A landscape with many peaks, sampled at points; each row gives a point and its height.
From any point a climber steps to the highest of the 2 points nearest to it. It stops when none of these is higher. Distance is the straight distance between rows; heights are no part of it.
K_830: 89; 101; 110; 110; 97; 100; 94; 82; 81; 110; 78; 125; 87; 99; 102; 122; 131; 130; 98; 89  height 401
K_599: 90; 74; 72; 99; 89; 114; 132; 108; 118; 94; 90; 93; 87; 92; 102; 108; 85; 95; 96; 83  height 441
K_404: 84; 104; 84; 96; 129; 106; 99; 114; 73; 111; 105; 104; 91; 122; 114; 98; 104; 79; 108; 132  height 517
K_638: 100; 112; 97; 102; 86; 97; 96; 115; 129; 106; 116; 61; 127; 81; 103; 93; 61; 110; 63; 94  height 515
K_573: 120; 81; 99; 101; 87; 117; 90; 110; 153; 99; 109; 66; 106; 87; 93; 101; 78; 87; 97; 108  height 443
K_803: 83; 99; 115; 79; 97; 58; 110; 98; 77; 86; 122; 109; 131; 124; 94; 78; 90; 87; 105; 104  height 28
K_888: 125; 118; 103; 121; 98; 115; 52; 126; 115; 112; 106; 90; 103; 88; 114; 114; 112; 97; 82; 113  height 340
K_299: 89; 83; 104; 106; 78; 87; 120; 69; 78; 97; 77; 121; 86; 91; 95; 105; 110; 134; 82; 65  height 31
K_121: 89; 135; 119; 99; 116; 92; 76; 91; 81; 113; 99; 111; 111; 96; 96; 112; 123; 117; 94; 104  height 495
K_816: 90; 84; 138; 112; 68; 76; 112; 66; 86; 85; 98; 122; 107; 130; 87; 95; 115; 117; 124; 69  height 52
K_35: 90; 89; 74; 95; 112; 99; 107; 127; 76; 103; 114; 96; 111; 116; 119; 102; 95; 90; 101; 120  height 580
K_294: 101; 86; 106; 98; 87; 118; 107; 87; 113; 89; 78; 136; 81; 87; 89; 122; 124; 117; 117; 75  height 180
K_447: 112; 89; 66; 108; 93; 116; 111; 129; 96; 106; 111; 83; 114; 90; 140; 115; 83; 111; 95; 87  height 365
K_141: 97; 114; 115; 100; 105; 106; 103; 81; 125; 111; 95; 80; 87; 95; 101; 99; 74; 103; 75; 111  height 271
K_868: 101; 81; 75; 114; 95; 106; 103; 103; 72; 68; 105; 152; 94; 106; 145; 86; 92; 86; 114; 81  height 119
K_378: 104; 101; 96; 109; 86; 122; 96; 102; 135; 98; 85; 117; 94; 64; 103; 125; 115; 122; 91; 62  height 214
K_574: 91; 93; 87; 102; 114; 80; 116; 80; 64; 88; 71; 96; 69; 127; 90; 63; 112; 104; 107; 103  height 334
K_277: 99; 134; 127; 83; 112; 91; 122; 80; 106; 105; 108; 78; 107; 89; 77; 101; 85; 98; 91; 98  height 354
K_737: 92; 90; 90; 109; 110; 78; 120; 66; 64; 96; 69; 85; 73; 112; 88; 65; 111; 121; 84; 90  height 319
K_306: 99; 103; 111; 95; 120; 110; 72; 111; 96; 108; 104; 121; 98; 109; 88; 109; 137; 87; 135; 126  height 393
K_245: 89; 112; 93; 95; 126; 95; 110; 91; 60; 98; 79; 100; 69; 124; 92; 76; 105; 84; 114; 123  height 358
K_29: 92; 93; 85; 93; 103; 112; 129; 100; 124; 100; 102; 60; 85; 108; 95; 80; 50; 78; 89; 118  height 224
K_320: 97; 84; 87; 106; 94; 115; 104; 102; 90; 71; 97; 157; 86; 100; 124; 101; 113; 99; 120; 83  height 136
K_312: 107; 128; 129; 95; 109; 99; 90; 87; 119; 108; 98; 85; 112; 87; 74; 105; 101; 103; 94; 99  height 328
K_113: 113; 102; 79; 117; 91; 114; 85; 128; 111; 113; 111; 79; 109; 90; 139; 117; 92; 113; 83; 97  height 336
K_901: 89; 109; 100; 95; 126; 102; 84; 110; 71; 109; 102; 125; 91; 123; 105; 101; 125; 87; 122; 137  height 459
K_935: 99; 132; 103; 104; 105; 101; 84; 93; 117; 114; 107; 84; 87; 92; 121; 103; 77; 106; 72; 123  height 292
K_621: 110; 90; 124; 90; 101; 110; 93; 92; 134; 100; 90; 95; 113; 93; 53; 107; 120; 97; 123; 99  height 259
K_311: 92; 103; 110; 108; 82; 87; 91; 85; 76; 99; 89; 152; 90; 90; 117; 117; 132; 134; 102; 74  height 357
K_450: 109; 118; 116; 92; 123; 111; 71; 104; 111; 110; 107; 106; 106; 97; 80; 106; 129; 72; 128; 125  height 343
K_142: 99; 102; 94; 100; 76; 75; 95; 104; 88; 84; 114; 137; 123; 74; 116; 106; 107; 119; 86; 59  height 290
K_674: 80; 102; 103; 92; 106; 76; 111; 84; 65; 104; 95; 108; 101; 111; 94; 84; 99; 109; 87; 104  height 419
K_637: 100; 83; 97; 103; 89; 119; 108; 95; 102; 80; 84; 154; 69; 99; 102; 107; 120; 103; 130; 84  height 156
K_427: 88; 94; 79; 119; 105; 119; 96; 105; 96; 115; 80; 94; 61; 105; 127; 112; 102; 100; 83; 104  height 270
K_800: 101; 99; 72; 105; 89; 98; 101; 110; 81; 97; 110; 135; 110; 74; 135; 112; 108; 117; 85; 73  height 269
K_231: 94; 90; 105; 102; 87; 116; 109; 88; 121; 100; 75; 112; 85; 82; 93; 128; 113; 122; 94; 72  height 198
K_112: 85; 79; 71; 92; 106; 62; 118; 102; 64; 86; 92; 90; 81; 129; 102; 52; 87; 80; 101; 103  height 489
K_495: 96; 105; 103; 79; 115; 106; 133; 93; 120; 101; 106; 67; 90; 105; 79; 89; 60; 67; 104; 118  height 210
K_552: 116; 107; 84; 112; 89; 126; 86; 122; 114; 89; 98; 127; 113; 60; 111; 120; 115; 113; 96; 62  height 234
K_295: 80; 114; 100; 90; 108; 81; 110; 87; 88; 114; 101; 91; 118; 93; 99; 93; 88; 112; 71; 99  height 450
K_412: 92; 116; 136; 93; 95; 73; 99; 73; 76; 93; 108; 119; 123; 117; 79; 89; 109; 121; 108; 98  height 73
K_51: 123; 110; 118; 102; 107; 117; 83; 72; 134; 109; 89; 98; 59; 90; 102; 105; 96; 95; 99; 142  height 500
K_503: 87; 82; 128; 99; 76; 75; 106; 86; 92; 85; 100; 125; 106; 133; 93; 94; 111; 96; 131; 80  height 42
K_39: 123; 70; 73; 109; 102; 135; 101; 127; 125; 105; 107; 82; 88; 99; 125; 120; 92; 87; 121; 108  height 211
K_140: 107; 106; 88; 90; 125; 113; 89; 123; 99; 106; 123; 87; 118; 111; 100; 103; 103; 71; 122; 128  height 476
K_894: 116; 107; 79; 111; 93; 114; 86; 119; 92; 85; 108; 143; 123; 69; 129; 107; 114; 120; 92; 71  height 252
K_114: 85; 74; 72; 89; 104; 88; 129; 112; 78; 82; 86; 92; 75; 127; 93; 69; 92; 78; 111; 109  height 520
K_153: 112; 122; 110; 119; 98; 109; 54; 103; 130; 119; 97; 100; 88; 87; 113; 120; 115; 114; 79; 110  height 373
K_770: 142; 89; 91; 111; 101; 125; 75; 150; 97; 99; 112; 99; 123; 89; 99; 117; 126; 82; 125; 98  height 155
K_310: 146; 91; 78; 117; 105; 138; 84; 144; 109; 102; 107; 101; 112; 84; 127; 119; 111; 94; 128; 89  height 173
K_900: 98; 141; 115; 72; 113; 75; 125; 98; 92; 104; 124; 78; 115; 92; 81; 99; 88; 84; 102; 107  height 377
K_165: 95; 93; 80; 113; 109; 122; 92; 113; 106; 113; 101; 84; 78; 111; 129; 109; 90; 91; 90; 123  height 251
K_354: 116; 86; 114; 103; 102; 122; 87; 81; 152; 108; 90; 89; 73; 93; 92; 105; 97; 86; 105; 127  height 638
K_980: 85; 100; 78; 112; 109; 85; 107; 76; 61; 112; 64; 91; 66; 104; 108; 82; 109; 115; 76; 89  height 305
K_829: 83; 85; 101; 104; 93; 99; 133; 67; 94; 104; 69; 80; 83; 99; 79; 93; 88; 125; 67; 76  height 24
K_480: 83; 113; 97; 92; 99; 85; 109; 101; 108; 114; 110; 75; 126; 86; 102; 94; 73; 110; 63; 93  height 477
K_841: 105; 93; 121; 94; 73; 75; 84; 131; 106; 77; 116; 119; 130; 111; 77; 95; 118; 92; 123; 82  height 112
K_133: 102; 77; 63; 99; 90; 124; 128; 122; 105; 92; 105; 95; 107; 88; 121; 110; 80; 98; 104; 83  height 403
K_902: 126; 84; 111; 98; 93; 114; 87; 93; 162; 96; 101; 76; 91; 81; 87; 94; 86; 76; 106; 130  height 510
K_587: 93; 101; 122; 86; 100; 86; 96; 93; 93; 98; 98; 117; 111; 117; 81; 99; 117; 110; 119; 107  height 84
K_145: 113; 87; 98; 84; 99; 95; 87; 139; 98; 81; 125; 105; 132; 114; 80; 97; 112; 82; 129; 112  height 132
K_992: 85; 72; 75; 98; 94; 101; 126; 113; 93; 91; 87; 102; 82; 109; 97; 96; 95; 90; 102; 96  height 478
K_944: 97; 103; 103; 104; 77; 86; 92; 86; 91; 85; 103; 159; 107; 86; 125; 104; 115; 117; 102; 60  height 318
K_276: 112; 122; 103; 85; 115; 102; 86; 122; 99; 99; 124; 86; 131; 95; 78; 96; 102; 74; 114; 116  height 434
K_316: 104; 107; 132; 98; 103; 107; 93; 77; 116; 105; 88; 99; 111; 93; 61; 111; 120; 123; 108; 91  height 295
K_241: 101; 120; 90; 114; 101; 103; 75; 113; 112; 117; 112; 80; 104; 93; 130; 108; 86; 111; 72; 115  height 312
K_683: 90; 101; 97; 109; 96; 105; 110; 86; 119; 113; 88; 73; 73; 99; 113; 91; 66; 110; 62; 110  height 255
K_504: 84; 114; 98; 78; 110; 62; 109; 107; 64; 98; 131; 102; 134; 113; 105; 82; 84; 86; 92; 114  height 23
K_653: 105; 88; 111; 93; 79; 75; 91; 139; 97; 73; 130; 111; 139; 124; 94; 91; 106; 78; 131; 87  height 121
K_565: 94; 83; 119; 112; 75; 89; 113; 63; 82; 88; 83; 128; 88; 111; 86; 105; 120; 133; 110; 74  height 40
K_723: 119; 113; 104; 103; 89; 105; 86; 115; 139; 99; 116; 64; 116; 82; 93; 93; 66; 91; 81; 109  height 470
K_971: 122; 127; 95; 120; 107; 110; 54; 139; 92; 113; 117; 79; 125; 96; 122; 107; 102; 95; 85; 113  height 315
K_345: 85; 120; 100; 88; 121; 89; 122; 85; 71; 105; 96; 92; 87; 114; 92; 84; 87; 88; 97; 118  height 387
K_832: 84; 130; 106; 95; 118; 89; 95; 93; 88; 115; 106; 97; 108; 99; 105; 105; 103; 102; 85; 112  height 451
K_864: 105; 82; 115; 80; 109; 115; 106; 91; 140; 98; 99; 85; 109; 97; 58; 99; 100; 72; 129; 112  height 229
K_89: 107; 100; 112; 77; 112; 107; 122; 90; 138; 99; 109; 72; 95; 92; 74; 92; 77; 63; 121; 120  height 207
K_948: 100; 103; 130; 93; 84; 79; 82; 104; 99; 91; 106; 128; 121; 118; 75; 97; 129; 107; 131; 95  height 97
K_439: 82; 90; 126; 92; 87; 62; 99; 95; 85; 87; 115; 117; 121; 133; 96; 86; 103; 88; 119; 93  height 33
K_244: 89; 118; 119; 111; 110; 100; 80; 81; 96; 122; 84; 108; 98; 93; 102; 121; 127; 126; 86; 95  height 446
K_898: 85; 91; 86; 102; 90; 106; 123; 99; 124; 109; 98; 58; 88; 98; 108; 83; 47; 100; 67; 105  height 240
K_21: 79; 107; 85; 84; 108; 63; 115; 95; 54; 111; 121; 96; 118; 105; 107; 78; 74; 89; 76; 113  height 19
K_996: 98; 122; 109; 72; 113; 82; 105; 114; 93; 92; 124; 95; 130; 103; 78; 91; 94; 83; 113; 114  height 404
K_169: 115; 75; 77; 117; 102; 134; 92; 115; 122; 111; 100; 83; 68; 108; 131; 111; 88; 84; 106; 129  height 232
K_706: 93; 108; 113; 115; 109; 110; 122; 55; 96; 105; 73; 74; 74; 102; 87; 92; 86; 117; 71; 93  height 20
K_127: 128; 82; 95; 95; 102; 114; 78; 146; 102; 92; 119; 94; 130; 104; 80; 102; 120; 70; 135; 113  height 141
K_363: 133; 80; 75; 105; 93; 133; 99; 134; 125; 97; 108; 90; 111; 83; 115; 120; 99; 93; 119; 86  height 191
K_834: 91; 96; 135; 104; 78; 68; 105; 68; 84; 91; 103; 118; 123; 111; 80; 91; 112; 136; 100; 79  height 64
K_649: 107; 92; 76; 93; 122; 111; 100; 135; 80; 106; 121; 85; 121; 123; 120; 102; 93; 82; 120; 128  height 527
K_776: 113; 116; 119; 111; 104; 113; 71; 78; 131; 114; 88; 98; 75; 90; 107; 113; 103; 109; 86; 118  height 422
K_592: 109; 118; 127; 112; 111; 117; 125; 46; 105; 95; 88; 74; 65; 100; 78; 98; 85; 110; 87; 103  height 14
K_796: 89; 79; 104; 100; 80; 88; 133; 69; 94; 98; 78; 97; 96; 86; 83; 105; 99; 134; 72; 62  height 27
K_725: 81; 96; 66; 117; 105; 93; 102; 99; 72; 117; 73; 96; 61; 101; 126; 97; 106; 107; 75; 93  height 289

Where does a climber stop that starts at each point below?
K_552: K_121
K_868: K_121
K_653: K_638
K_29: K_114
K_592: K_114
K_971: K_354
K_39: K_638
K_737: K_638
